Each row is a point on a landscape with many peaks, with its height.
From any point a climber steps to the highest of the 2 points nearest to it. It stops when none of these is higher. Distance is the straight distance between rows; heights are no part of it.
zibo: [148 159 115 163 137 114 115  88 178  96 111 183 118 193 140 121 107  88
 116 122 135 112]  height 300
Beg: [ 81  82 128  77  79 142 104 132 115 148 128 108 157  96 110 114 137 145
 119  92 105 151]  height 328
zeges: [134  90  98 113 135  91 110 121 129 123 150 175 180  89 168 167 116 153
 146 177 181  94]  height 190
rofit: [143 141 119 143 140 171 138 114 136 116 144 146 137 113 103 102 158  93
 125 141 143 151]  height 361
pegu: [142 174 187 125 135  93 118 118 164 132  88 207 148 204 191 123 134 103
  80 134 132 132]  height 173
visel: [ 98 113 126  80 119 119 129 120 155 141  75 133  76 144 106 140 121  82
 116 104 117 111]  height 495
Libub: [ 90 124 119  52  78 107 120 115 149 168  79 137 106 158 112 106 110 116
 122  88 114 114]  height 473
kar: [131  99 117 176 169 133 168 120 106 107 140  73 143 102 107 165 142 157
 155 100 117  89]  height 522
kizo: [119 168 122 189 147 147 103 152 140 133 153  73 138  48 110 114 112  92
 174 184  96 136]  height 304
Keb: [156 120 120 143  99 150  82  91 143  99 182 105 109 127 107 109 123 113
 161  77 119 182]  height 406
rafeg: [121 149 139 171  64 138 119  54 119  78 128 103 118 144 104 155 133 142
 115 140 169 124]  height 345
Tuno: [100 205 170 108 118 140 152 112  96 127  95 101 171 184 128 138 152 119
 124  70 107 113]  height 500
guv: [ 67 104 155  98  77 160 125 112 150  80  83 117  74 153 105 122 163 127
 148 162 114 111]  height 45
Vasu: [114  55 195  67  79 137 154  83 130 107 132 104  82  98 132 113 138 137
 158 158 159 111]  height 59
sovu: [160 159 121  75 121 102 123 171  79 160 114 101 214 189 167 142  96 164
 140  75 145 117]  height 679
nuzu: [110 150 141 158 137 149 122 163 149 118 130 140  83 111 156 100 105 125
 125 194 116 116]  height 275
lini: [151 170 101 161 148  81  89 170 128 122 127 175 100 113 143 135 103 133
 105 155  62 155]  height 153
vid: [189 144  98 178 152 123 102 166 142 147 123 135  93 148 129 172  98  92
 105 109 151 141]  height 648
ridi: [141 103 161  79 135 104  90 146 111 132 170 148  69  71 161 128  90 132
 169 200 115 146]  height 247
Subap: [116 125 136 163 131 138 133  81 124 110 145  67 128  73  63 129 145 136
 182 121 115 124]  height 453
somo: [164 161  97 198 133 187 113  84 137 131 143 133 129 101 100  92 158 106
 145 136 178 128]  height 401
zon: [128  99  92 123 175 164 129 135 109 168 120 144 138 126  65 157 152 129
 159 118 123 108]  height 536
tefo: [103  90 119 109  92 141 118 124 156 135 118 141 128 124 147  81 110 128
 111 113 143  90]  height 498
zak: [ 82  96 142  84 120 142 160 113 139 179  96 147 164  91  69  87 162 154
 123 158 108  75]  height 430
sidu: [131  91 118 122 146 103 154 165 141 131 154 131 127 103 180 112  97 146
 124 179 175 101]  height 244
suba: [123 144 146  78 120 109 140 134 133 182 108 192 139 159 119 124 144 117
 100 138 146 144]  height 384
furuv: [140 171 144 166 169  94 185  48 148 108 150 107 104 129  64 115 154 125
 148 138 112 143]  height 290
Mozu: [122 104 131  91 116 154 113 142  99 155  80 144 147 172 211 109 130 115
 111  93 158  92]  height 419
deror: [180 122 131 186 184 161 146  91 130  83 175 136 104 113 161 107 135 119
 162 147 141 122]  height 254
gof: [174 156 117 199 167 132 141 102 136  96 171 129 123 135 161 106 125 108
 118 111 149 140]  height 279
Gunim: [111 100 163 124 115 123 177  84 133  73 121  84  91  92 154 127 132 114
 110 108  97  80]  height 752
vel: [ 78  99 154  73  92 135 163 133 116 153  90 114 102 126 125 157 148 138
  94 115 165 109]  height 664
kemuz: [143 167 132  69 119 106  94 141 116 156  79 145 140 172 131 181 113  91
 126  66 115 126]  height 555
rep: [119 171 120 169 101 169  79 118 108  95  99 159 110 143 113 175 151 110
 117 129 113 142]  height 427
lodiz: [145 127 109 116 150  55 121 156 128  96 146 148 179 156 167 162 110 130
 126 107 120 168]  height 661
fovo: [109 107 138 126 148 102 143 118 174  81 163 116 141 124 145 109  92 116
 134 128 122 115]  height 628
novu: [ 98 127 125 166 102 152 120  83 138  67 123 125 155  88 127 108 145 147
 143 168 107  73]  height 16
turo: [135 163 138  35 122  60  98 144 119 169 126 169 175 141 157 136 122 115
 115  91 100 156]  height 434
lati: [155 125 131 104 142 111  67 174 126 132 174 149  87  74 155 141 105 116
 158 187  81 182]  height 234
bolo: [213 146  93 181 137 115  73 170 168 116 163 169 114 101 162 103 101 101
 136 177 131 157]  height 530
vedef: [122 177 152 199  76 175  97  85 107  84 138 119 122 129 127 143 160 121
 122 149 142 158]  height 371
vip: [143 140 118 100 142  54 111 137 138 135 116 150 179 197 197 151  99 134
 141 104 161 119]  height 689
Gafo: [ 83 101 143  85 122  81 147  96 111 119 151 143 171 143 115 164 140 200
 169 135 151 109]  height 75
vogit: [166 136 116 182 120 122 123  68 134  95 133 159  90 170 145 150 102 146
 119 145 180  78]  height 321
fofes: [124 122 130 106 113  89 140  71 144  83 116 109  72  67 104 159 133 119
 136 181 108  94]  height 652
roru: [ 61  78 130  83 110 143 146 141 158 160  88 112 105  95  69 103 138 140
 147 144 111  80]  height 414
lugen: [107 105 143 101 179 127 184 152  98 135 122 107 163 150 121 133 131 148
 128 116 117  89]  height 525
nakot: [111  94 104 121 137 106  82 120 143  96 129 140 109  86 125 167 116 138
 181 153 126 105]  height 617
Nuri: [105 122 157 122 147 127 130 127  92  82 130 142 147  66 169 134 175 138
 109 161  86 110]  height 389
fov: [ 97 147 159 115  57 104 155  77 142  78 134  86 116 162 110 121 119 138
 111  86 105 130]  height 317
Netus: [104 111  95 154 161 134 118 112  99  97 144 114 160 107 121 105 151 177
 162 102  57 114]  height 464
Zosu: [163 128 102 128 154 136 138  76  96 122 122 158 132  88 132 172 164 123
 115 132 143 113]  height 529
riva: [ 70  90 123 105 120 127 102 156 133 156  77 163 125 145 220 126 157 108
 134 106 131 120]  height 360
zoni: [152 152  89 146 151 126 101 180 114 106 147 141 126  80 165 117 120 155
 123 187  76 166]  height 182
vatak: [120 163 130 143  88 130 110 165 117 140 128 105  95 160  90 133  97 134
 111  88  83 177]  height 103
vem: [164 122 104 174 168 120 130 113 134 106 184  82 177  70 103 169 126 100
 182 129 175 146]  height 340
rodis: [143 152 113 116 116 146 105 139 122 156 151 162 164 136 108  72 144 145
 113 121  82 170]  height 523
loze: [ 84  97 149 120 104 148 170 119  95 122 106 113 142 119  96 151 157 163
 116 132 140  87]  height 622
denup: [131 133 137 120  97 142 183  78 106 131 113  75 181 115 121 125 161 109
  83  77 125  63]  height 386
bofo: [158  93 147  72 141 119 112 163 132 125 189 123  97  89 162 103  97 138
 136 150 140 171]  height 261
fut: [117 153 152 148 136 147 138  81 114  75 143 126 127  64 133 126 177 103
 123 161  94 148]  height 351
tel: [175 109  56 107 123 130  95 168 120 147 144 137 157 112 151 100 116 159
 117 124 106 160]  height 440
Vebe: [ 83 127 159 126 122  78 130 187 184 155  94 168 121 165 130 177 128  97
 127 160 165 154]  height 332
nizel: [110 149 123 155  50 114 115  68 135 102 131  94 134 168 108 143  94 142
  95  91 137 103]  height 330
miro: [100 111 150  84 109 138 187 120 136 193  90 129 151 109 104 105 137 133
  91 162 170  73]  height 452
rele: [162 143 146 143 163 150 164 119 130 130 161 121  81 199  89  99 112 132
 137  80 123 150]  height 532
gosit: [ 94  80 173  89 130  98 162 106 144 111 165 128 139 127  92 147 124 170
 170 159 153 125]  height 71
duse: [134 162 120 163 175 127 125 135 113 125 123 183  91 176 147  88 113 143
 105 147  69 125]  height 210
viz: [141 172 118 120  99  90 110 118 135 150 103 176 144 205 166 105  88 164
 117 117 140  85]  height 501
nafog: [107 163 124 161 126 138 116 122  99 140 135 140 159 187  86 148 142 169
 131 132 134 122]  height 90
Zat: [100 105 174 147  73 161 115  85 122  75 119  99 112  98 135 125 151 131
 145 192 139  79]  height 25
Reko: [108 123 135  87 113 158 143 136 118 142 134 116 135  88  90 120 157 102
  97 102  94 169]  height 366
gupe: [157 122 104 115 138 112 139 150 124 151 165 125 170 113 128 112 107 154
 107 114 138 155]  height 405
balop: [ 84 126 134 108 106 126 100 152 139 149  92 184  47 124 170 103 125 143
 122 143  97 124]  height 270
Sagu: [124 116 150 126 146 136 175 105 137  90 110 132  84 138 181 115 110  95
  91 124 128  79]  height 696
Zep: [139 129  98 152 113 168 114 125 101 154  96 123  48 115 106 121 113 156
 100 107 111  88]  height 580
lesus: [157  80 107 101 173 146 145 159 103 134 146 124 142 101 128 167 138 147
 139 144 158 110]  height 591
lus: [ 85 124 125  50  92  74  97 119 154 183 102 159 158 142 123 122 123 125
 126  93 106 150]  height 454
moruv: [ 95 130 148 109 114 118 119 199 150 135 123 132  81 158 130 113 101 136
 103 117 100 164]  height 85
kizu: [117 115 132 155  86 165 132 126 104 156 120 109  64  83 105 112 107 188
 124 129  94  69]  height 627
bifin: [140 156 143  52 116  77 114 144  94 162 109 136 184 164 203 148 113 154
 148  69 165 114]  height 724
tef: [153 115  92 155 141 139 122 123 160 104 171 121 208 114 108 153 132  99
 146 109 160 173]  height 364
Genag: [149 174 132 196 156 119 157  57 154 135 128  96 120  86  58  99 153  92
 147 156 150 145]  height 276
duti: [ 92 117 156 130 106 120 133 173 127 146 114 145  79 207 159 159 120 170
 131 153 185 130]  height 46
Ruzil: [146 152 138 185 179 136 157 106  81 127 123  91 134  98 100 125 193 115
 132  69 111 189]  height 429
Timo: [124 110 114 122 129 136 125  78 138 101 160  89 134 108  82 139 142 114
 153  81 123 139]  height 432
rili: [152  73  95 110 148 116 137 147 116 136 166  93 176  80 104 163 117 180
 152 128 154 111]  height 618
Kodu: [ 77 130 148  82  33 118 122 100 118 126  87  87 106 151 135 153 137 103
  82  92 129 126]  height 657
Rofer: [120  93 170 126 116 134 134 185 100 136 163 108 118  53 151 123 123 182
 151 207 107 109]  height 133
sel: [154 147  68 148 150 159  99 142 109 175 122 145 169 138  72 143 151 126
 136 107 125 137]  height 483
Sofu: [154 122 112 130 151 142 118  89 158 101 131 137  75 141  74 160 136  83
 170 111 141 135]  height 519
minef: [121  65 132 113 152 113 140 187 115 149 140 116 124 105 197 152 116 174
 164 187 190 137]  height 228
tanuf: [109  81 181  65 105 101 168 109 138 110 167 111  79  89 125 130 113 140
 151 148 128 139]  height 66
vop: [125 141 119 160 110 176 129  72  98  91  91 112  95 142 135 131 153 133
 100  87  87  91]  height 726
mimo: [150 143 127 122 130 138 136  93 149 147 118 159 166 154  85 144 148  75
 113 113 165 139]  height 329
diri: [115 128 150 143 116 175 162 144  91 145 135 124 118 122 118  86 133 172
 101 142 128 115]  height 575
zorik: [ 94  95 122  56 101  68 142 135 148 165 141 167 114 112 161  78 106 163
 119 127 104 153]  height 286
Kogut: [140 127 158 103 147  81 122 156 154  82 179 152 165 123 146 146 123 108
 136 162 130 211]  height 293
Romag: [147 131 119 175 160 158 150 103  74 139 146  89 189 108 103 127 191 121
 123  96 153 172]  height 524
Buto: [117 137 135 159 127 140 118 184 105 133 162  92 121  67 112 132 112 167
 122 178 106 134]  height 122
keda: [115  98 174 103 108 113 108 112 119  90 160  96 126  45 162 140 106 121
 162 177 106 122]  height 693
kon: [165 159 151 184 157 152 172  95 129 119 164  93  73 151  92  62 116 145
 141 122 123 143]  height 506
dimak: [123 160  97 190 147 140 116 134 135 129 130  91 161  56 104 125 136  81
 127 128 112 162]  height 346
Lef: [ 97 115 165  89 126 155 135 127  99  98 138 143 131 136 111 125 171 127
 116  94  83 179]  height 402
Dal: [137 131 146 163 104 183 132  74 171  68 109  97  68 163 114 104 148  62
 127 123 134 128]  height 455
Rel: [154 186 122 179 133 131 134  39 146 109 120 136 103  87  90 129 156  73
 127 188 144 137]  height 263
nabad: [142 139 144 118 113 143 167  85  91 134  95 106  57 106  90 132 170 124
  78 142 118 104]  height 619
tibu: [ 98 103 102  84 160 113 123 151 117 156 101 143 135 163  88 174 123 143
 176  92 115  97]  height 573
Gato: [189 120  72 151 179  87 111 173 157 158 138 146 121 146 119 140  81 107
 131 118 151 124]  height 601
pufu: [ 93 108 125 138 130 180 132 149 157 110 107  94 109  98 106 132 131 101
 146 118 124 110]  height 458
Kuro: [118 118 110 126 138 176 150 108 134 130  89  97 113 108  65 161 171  64
 131 108 130 122]  height 404
Vani: [139 110 122 133 176 171 135 177 136 137 137 106 115  56 133 100 127  70
 115 139 113 135]  height 370
bomom: [118 128 152 133 145  61  95 169 208 144 114 187 149 162 124 149 111  97
 128 184 119 169]  height 319
kozu: [ 89 130 146 137 129 132 147  78  93  83 131 163 155 147 137 107 150 187
 122 149 110  95]  height 563
sozim: [105 127 126 142 170 139 166 136 113 112 140 102 176 136  92 152 151 142
 151 117 138 120]  height 558
bobu: [184 155 109 180 139 138 117  80 131 118 145 165 121 172 136 118 124 116
 125 114 147 123]  height 302
tad: [117 161 137 159 140 122 144 123  96  90 175 121 177  91 125 119 150 139
 117 142 109 158]  height 320
Pelo: [145 148 125  87 140  86 127 129 103 150 118 136 139 144 111 200 122 103
 118  71 140 143]  height 592
voro: [107 104 122 135 161  92 117 197 162 137 110 175 140 171 179 174 128 111
 128 167 176 134]  height 352
vif: [ 95  85 171  82  63 134 154  96 127  88 103  83  55 118 119 145 142 147
 124 149 137 101]  height 53
Vina: [170 127  79 119 178 113 124 136 167 160 125 157 132 122  81 156 115  77
 136 110 142 141]  height 572
gufu: [155 133 142 184 145 156 159  72 117 127 152  82 112  96  85  68 158 147
 176 127 115 125]  height 477
mego: [185 114  74 168 187 143 127 159 147  88 163  94 137 130 154  78 113 142
 159 128 103 156]  height 586
Babi: [142 130 111 170 108 167 149  84  95 137 134  91 167 117 109 150 143 120
  97  81 161 103]  height 331
zudup: [160 183 127 164  71 156  83 140 135 162  86 156 112 144 128 135 149  70
  53 123 110 147]  height 605
Surif: [132 150 137 131 114  67 100 169 191 112 154 161 152 127 143 125 104 112
 113 159 109 200]  height 307
pem: [122 173 132 164 127 164 138 124 113 117  67 132 100 163 150 115 141  82
  85  88 107  93]  height 611
ses: [138 106 158 100 109 145 163 104 122 140 162 105 116 103  78 148 125 135
 126 165 199 112]  height 418
tob: [161 121 174  86 157 112 130 159 138  99 197 136 125  90 159 117 120  98
 135 147 132 203]  height 277
tabo: [168 160 125 171 126 162 103 156 139 176  80 155  98 179 112 155 127  75
  94  89 134 142]  height 768
mal: [105  86 119  75 131 100 122  99 139 108 160 178 156 116 124  77 132 177
 160 141  95 130]  height 590
talim: [124 163 144  88 117  86 102 151 157 198  88 164 124 229 173 108  92 150
 149 117 160 101]  height 484
riruv: [149  96 113 139 192 161 157 122 104 108 152  72 193 109 111 120 170 130
 151  92 135 149]  height 623
Rubu: [131  87 104  65 114  76 137 169 138 172 121 132 180 153 222 118 120 138
 115 106 160 154]  height 318
Dagev: [138 120 126 102 169 120 153 133 129 126 146 127 117 204 119 108  96 142
 152  76 111 141]  height 554
nuso: [186 126  59 143 133 132  63 137 144 137 152 165 132  90 138 101 108 113
 140 153 121 160]  height 487
mam: [166 152  92 159 169 118 119 174 147 120 156 124 130 140 114  91 106 143
 146 113  82 193]  height 644
nese: [117 101 143 138 112  87 131 111 114  79 165  99 149  67 158 161 109 164
 127 154 139 103]  height 667
pori: [148 148 145  76 147 101 149 166 128 193 101 159 156 212 164 115 109 139
 125 118 174 116]  height 468
vof: [113 155 150 119  84  97 153  93 126 135 148  68 158 147 106  99 109 131
  98  63 108 144]  height 303
kela: [108 122 129 147 123  92 129 161 164 123 151 146 103 107 167  92  77 147
 136 186 138 106]  height 258
zela: [128 122  97 135 139 122  52 171 108 114 138 161 119  73 173 156 119 130
 149 180  98 155]  height 212
Deg: [ 80 148 146 164 111 159 133 142 116 107 129  86 106  95  90 142 130 151
 136 187 105 120]  height 112
Zav: [151  94 108 116 190 129 161 177 135 141 151 110 144 131 107 155 119 113
 139 120 178 133]  height 561
zupo: [158  63 114  84 166 117 121 145 101 105 138 153 133 111 198 143 145 182
 162 181 179 117]  height 213
Nirer: [115 144 135 135 125  99 179 112 168 109 123 139 124 142 148 105  96 104
  82 142 141 102]  height 655
Bod: [181 156  87 210 158 155  93  78 124 164 127 130  87  78  86  83 159 111
 171 126 154 158]  height 450
Seze: [134 123 106  78 111 120 100 116 103 141 147 186 157 121 124 101 136 191
 116 138 109 155]  height 564
vusug: [167 155  98 187 142 148 113 111 111 157 134 138  60 111 100 129 117 149
 129 142 124 121]  height 528
poku: [124 183 124 196 161 163 146 130  95 143  96 117 134 124 107 129 191  93
 114 101 107 155]  height 510
Zufa: [167 121 145 164 173 117 148  69 132  87 170  71 121  92  96 173 133  85
 176 130 158 135]  height 324
bez: [ 95 109  91  87 155  97 128 193 117 175  85 117 191 152 180 139 114 158
 153 121 136 112]  height 459
zelel: [102 143 111 108 128  99  95 201 116 172  73 162 156 172 200 147 130 147
 126 133 113 103]  height 423
vepip: [128 174 143 160 118 148 110 159 119 130 106 173 113 152 118 141 150  99
  97 144  96 161]  height 491
kefe: [101 184 151  98  75 147 147  91  97 136  70  95 148 178  88 134 137 132
  99  99 123  90]  height 556
muzu: [162 157  92 183 167 136 125  91 106 187 115 122  66  81  64 119 143 133
 148 118 142 135]  height 494
pob: [190 121  77 154 198 131 148 156 139 155 164 111 115 123 104 142  96 127
 154 121 173 121]  height 574
mosa: [110 118  95 113 157  94 107 123 109 125 126 155 113 125 112 172 119 162
 149 121 114 115]  height 596
lazur: [133 126  98 136 142 119 117 104 124 117 129 163 140 173 162 101  97 176
 127 126 121  89]  height 521
mepa: [145 134 138  78 128  99 114 163 125 170 129 175 147 129 138 134 130 104
  85 122 111 178]  height 408
vigib: [118 149 131 181 133 132 122 132 172 105 123 107  77 173  80 120 106 108
 156  91 105 146]  height 359
datoz: [173 158 110 167 125 124  88 145 172 127 133 175 103 139 163  97  86 100
  87 144 133 133]  height 587
sureb: [104 143 145 151 114 115 152  87  92  90 100 101 111 126 157 144 122 142
  99 100  92  73]  height 812
baros: [111 139 124 106 118 167 167 130 104 195  80 150 122 138 121  99 132 129
  68 138 139  66]  height 488
noz: [ 95 103 122 107 117  79 105 115 155  84 114 124  77  66 134 192 100 107
 155 160 109 122]  height 635
Suv: [146 127 121 111 139 116 157 120 148 123 174 105 190 121  90 134 122 110
 115 112 155 168]  height 385
bapad: [121  75 144 115  97 172 137 134 118 142 139 110 110  97 134  85 145 152
 114 141 150  80]  height 534
teli: [169 143 143 121 148 147 172  67  88 145 115 160  83 127 111 158 145 114
  88 143 157 113]  height 577
Kul: [165  92 110 145 156 178 123 120 122  87 166 104 198  75 161  62 157 137
 165 151 117 124]  height 199
dig: [106 101 104  80 111  75 108 171 155 166 128 155 138 145 184 100  99 159
 125 113 119 166]  height 296
nid: [125 119 162 174 102 202 141  98 138 101 146  55  87 104 110  73 143 101
 148 127 125 132]  height 373
fugup: [ 88 138 138 176 117 146 103 195 156  93 108 115 109 125 148 151 100  99
 130 163 129 138]  height 306
pigor: [114 116 183 108 125 167 128 139 107 122 163 121 129  76 159  85 136 141
 144 192 126 135]  height 149
dezog: [ 89 179 134 166 109 162 138 126 108 122 109 127 116 145  53 135 150 146
 125 150 115 122]  height 102
gepek: [ 95  84 137  91  57 162 129 125 116 144  96  97 102 123 131 146 116 109
  94  82 160 121]  height 725
Vog: [108  65 109  93 139  74 120 117 115 140 139 156 149 116 188 144 146 185
 157 150 164 117]  height 200
lum: [135 122 145 102 118 140 182  74  99 130  94 127 157 117 118 150 169  98
  72 118 149  74]  height 433
giler: [142 141 137 130 135 100 121 114 189 117 110 182 131 177 115 161 127  73
 115 138 153 134]  height 312
Tem: [ 77 109 154 103 125 115 158 198 131 173 111 146  82 215 175 124 142 165
 130 130 160 156]  height 55
bis: [167 153  99 134 157  93 110 177 163 141 146 154 130 173 149  84  82 134
 113  98  80 161]  height 697
tatuz: [120 181 138 171 103 186 159 113 108 149  82 103  83 147 112 115 153  88
  66 126 123 107]  height 543
Bevo: [188 111 160 148 145 156 151  96 104 173 172  97 117  88  73 142 144 128
 140 152 197 120]  height 403
Pusoz: [110 127 143 123  77 150 153 107 107 125  87  90  48  87  93 122 132 164
 102 146  84  80]  height 659
pubik: [121 141 112 121 139  68 145 131 129 111 157  84 188 132 149  92  83 151
 131  74  75 123]  height 255
kasa: [ 93 138 164  71 140  59 146 169 133 180 125 143 140 198 143 155 105 144
 136 120 168 152]  height 451
kiz: [ 83 101 148 128 122 167 131 208 139 132 134  73 117  93  93 149 116 108
 136 131 140 146]  height 490
faso: [109 144 104 196 119 140 114 182 167 113 134  95 120 159 106 138  94 113
 136 111 134 124]  height 335
dezol: [ 95 129 127  77 109  93  97 130 140 138  59 140  95 177 115 190 123 101
 142  82  91 124]  height 520
kole: [ 42 122 161  93 110 120 137 202 150 176  86 123  98 167 156 115 133 127
 124 133 120 147]  height 69
Gubar: [ 97  97 110 102  88  75  95  87 179 137 123 199 147 147 190 108 126 135
 140 140 161 124]  height 174
Topu: [145 195 132 213 124 158 147 118 106 149  99 126  96 130 106 144 164  93
  79 135 144 138]  height 631
tinu: [162 156 104 109 125 140 104 163 116 187 122 155 188 182 127 100 129 131
 119  95 113 159]  height 481
sig: [105  92 148  94 113 166 162 142 139 164 117 117 128 104  88 144 137 122
 125 174 192  83]  height 431
sunot: [132 124 143 151  84 120 140  70 138  77 128 125  81 152 113 181 115 142
 136 166 201  91]  height 333
kevi: [121 140 137 168 105 150  99 119 180  71 156 106 111 157 107 109 112  95
 143  98 106 169]  height 380
tove: [139 147  88 187 135 174 102 162 124 148 122 116 164  92  91 145 149 105
 124 119 146 132]  height 413
pedad: [110 105 139 109  83 131 138 133 134 134 110 133 156 178 197 100  97 134
  92  95 173  86]  height 462
tobi: [145 127 114  92 159  91 130 190 102 162 131 117 145 182 136 121  79 167
 156  78 108 131]  height 581
sokep: [ 78 120 131  93 167 128 159 196 110 159  86 131 172 154 132 135 137 131
 144 129 115 112]  height 493
pur: [133 108  95 103 114  87 109  79 144 134 132 186 167 139 141 147 114 142
 127 144 186  95]  height 181
zus: [118 142 182 140 104 184 165 110 127  95 154  62 115  96  93 116 162  93
 126 130 119 162]  height 348
Lotup: [121 171 119 146  83 104  87 155 123 145 121 154 113 171 126 147  99 155
  94 112 106 147]  height 120
pon: [160 124  97 150 203 117 106 113 158 128 141 136  99 103  72 172 129  84
 180 113 135 147]  height 545
kom: [157 152 119 122 130  52 104 151 140 124 133 145 167 137 138 211 108  89
 100 105 125 165]  height 630
lokev: [ 81 123 121  87 102 110 103 137 139 182  48 190  67 165 198 119 138 134
 125  99 113 114]  height 311
Tased: [143 109 114 153 138 164 117  72 168  99 118 121  78 176 104 130 134  79
 150  71 151 115]  height 492
Seb: [117 114 156 103  62 114 105  81 135  96 141 109  92  60 106 139 114 127
 133 171 115 133]  height 669
velof: [153 113 112  88 157  85 131 196 105 162 108 151 155 178 225 126 117 148
 102 134 142 165]  height 347
debi: [136 120 158 137 135 187 117 123 134  95 166  92 163  79 156  72 136 108
 142 159 112 150]  height 170
tabiv: [131 112 159 146 123 162 155  84  78  94 141 126 153 131 121 141 164 190
 136 125 131  99]  height 588
gino: [123 171 149 129 156  97 141 126 135 119 108 203 126 178 174 100 120 131
 100 165  92 127]  height 192
Nomi: [109  91 102 123 155 143 136 222 141 125 129  99 145 131 119 159 106 109
 146 120 157 149]  height 526
Dokev: [135 170 150 167 159 103 172  87 124  95 169 106 151 124 102 120 142 127
 133 128 123 162]  height 301
Makon: [144 159 134 109 121  87 171 111 109 137 140  91 185 145 151 107  91 134
  98  61 106 105]  height 278
difim: [142 121 155 160 135 228 125  98 153  77 146  92 118 131 135  91 145  59
 145 125 144 145]  height 411
fil: [138 180 154  65 123  51 111 163 127 180 113 158 179 181 136 160 117 158
 138 117 127 151]  height 441
Kufu: [120 148 137 112 114 138 116 146 127 140 116 184  71 149 153  67 117 160
 104 157  68 135]  height 239
mip: [102 129 167 130  68 192 105  82 117  74 105 118  93 133  99 129 171 116
 144 176 145 125]  height 35
Sib: [161 108  99 139 165 161 112 148 155  87 153 143 129 142 175  56 112 105
 148 117 115 146]  height 527
sosof: [145 139  91  96 147 118 139 157  87 172 121  84 178 159 123 121 103 172
 155  56 110 106]  height 620
vatu: [154 158 130 161 128  97  88 161 198 137 107 168 129 175 151 100 103  92
  96 119  88 136]  height 641
supan: [168 100 109 174 163 164 122  80 109  73 176  90 154 100 160  92 162 132
 178 123 123 120]  height 229
kav: [113 108 104 147 137 116 111 119 102  97 143 161 148 142 148 107 133 218
 151 154 105  79]  height 542
Let: [135 118 115 144  61 174 101 132 141 149 119 116 122 133 114 140 117 106
  92  95 186 128]  height 668
vodos: [110 111 109 116 155 142 122 146  88  91 130 128 142  73 133 130 148 164
 132 134  52 124]  height 428
dem: [178 127 141 173 130 171 164  76 101 149 151  74 134  83  95 129 168 118
 117 111 193 118]  height 379
rud: [109 109 114 119 136 105 135 116 156 113 157 125 139  97  97  92 113 157
 147 139 105 111]  height 608
furi: [142  99 100 185 178 128 133 114 123  73 154  89 125 116 120 128 129 170
 188  98  82  99]  height 489
ziv: [143 104 100 154 120  97 130 145 100 120 168  93 182  86 132 154  98 201
 126 161 143 108]  height 643
lub: [182 100  90 118 162 165 114 154 146 154 139 130 123  79 129  96 122  95
 115  98 128 140]  height 422
Nase: [122 150 107 149 100  86  73 179 119 135 142 164 122 124 122 148 105 158
 121 157  99 175]  height 134
rabi: [ 99 142 128 103  38 144 129  76  90 124  75 103 130 143 104 162 150 130
  78 115 146  80]  height 603
ratin: [103 131 155 109 126 158 173 113  83 160 107 140 162 155 115  82 153 164
 103 120 109  71]  height 533
Toza: [122 109 122 132  85 146 100 131 157 125  96 139  79 152 124 164 112  94
 112 141 180 113]  height 738
Met: [127 128 157 121 143 158 157 134 139 128 146  73 103  59  89 105 133  82
 138 152  96 156]  height 334
toram: [ 89 144 131 123 106  91 126 106 106 110 133 141 178 153  89 181 139 171
 134 119 118 134]  height 81
molo: [153 110 117 119 156  97  99 220 132 140 102 166 146 185 196 165 124 137
 120 147 140 166]  height 378
pulef: [100 145 160 114 110 142 122 130 109 104 102 140 137 192 127 135 151 115
 113  90 104 142]  height 444
Tar: [122 143 164 157 145 168  90 128 117 118 162  61 141  63 147 124  92  73
 186 197  92 132]  height 288
Zime: [150 140 119 111 154 123 154  81  79 135  98 146 163  92 137 194 162  99
  82 101 140  82]  height 480
Tizov: [208  92 104 100 173 169 111 155 151 128 155 143 101 103 158  61 113  97
 142 128 117 158]  height 474
Lilop: [115 163 139 107 110 132 101 192 122 182  86 157 171 187 149 130 132 116
 113 111 106 141]  height 438
tefe: [ 88  63 126  46  84  80 128 121 128 171 130 121 153 101 144 117 126 170
 125 102 124 126]  height 305

For each start below, name the point where the climber stops.
dimak | keda
Vog | bifin
zus | tabo
Lilop | sureb
Zat | bobu
zibo | Pusoz
gino | diri
Genag | sozim
kole | molo
mepa | gepek
zorik | gepek

Call two points neighbours if one is among the 2 nearest of the other. Go from one point of each pair to the other, from neighbour to neighbour, staying as high as possible. Name the lowest point that can't be avoided.
Topu, sozim | Ruzil
bifin, Toza | visel
keda, tabo | Zav
bis, keda | Met
molo, bifin | zorik
sureb, Topu | tatuz
Toza, gepek | Let
Pusoz, diri | Babi
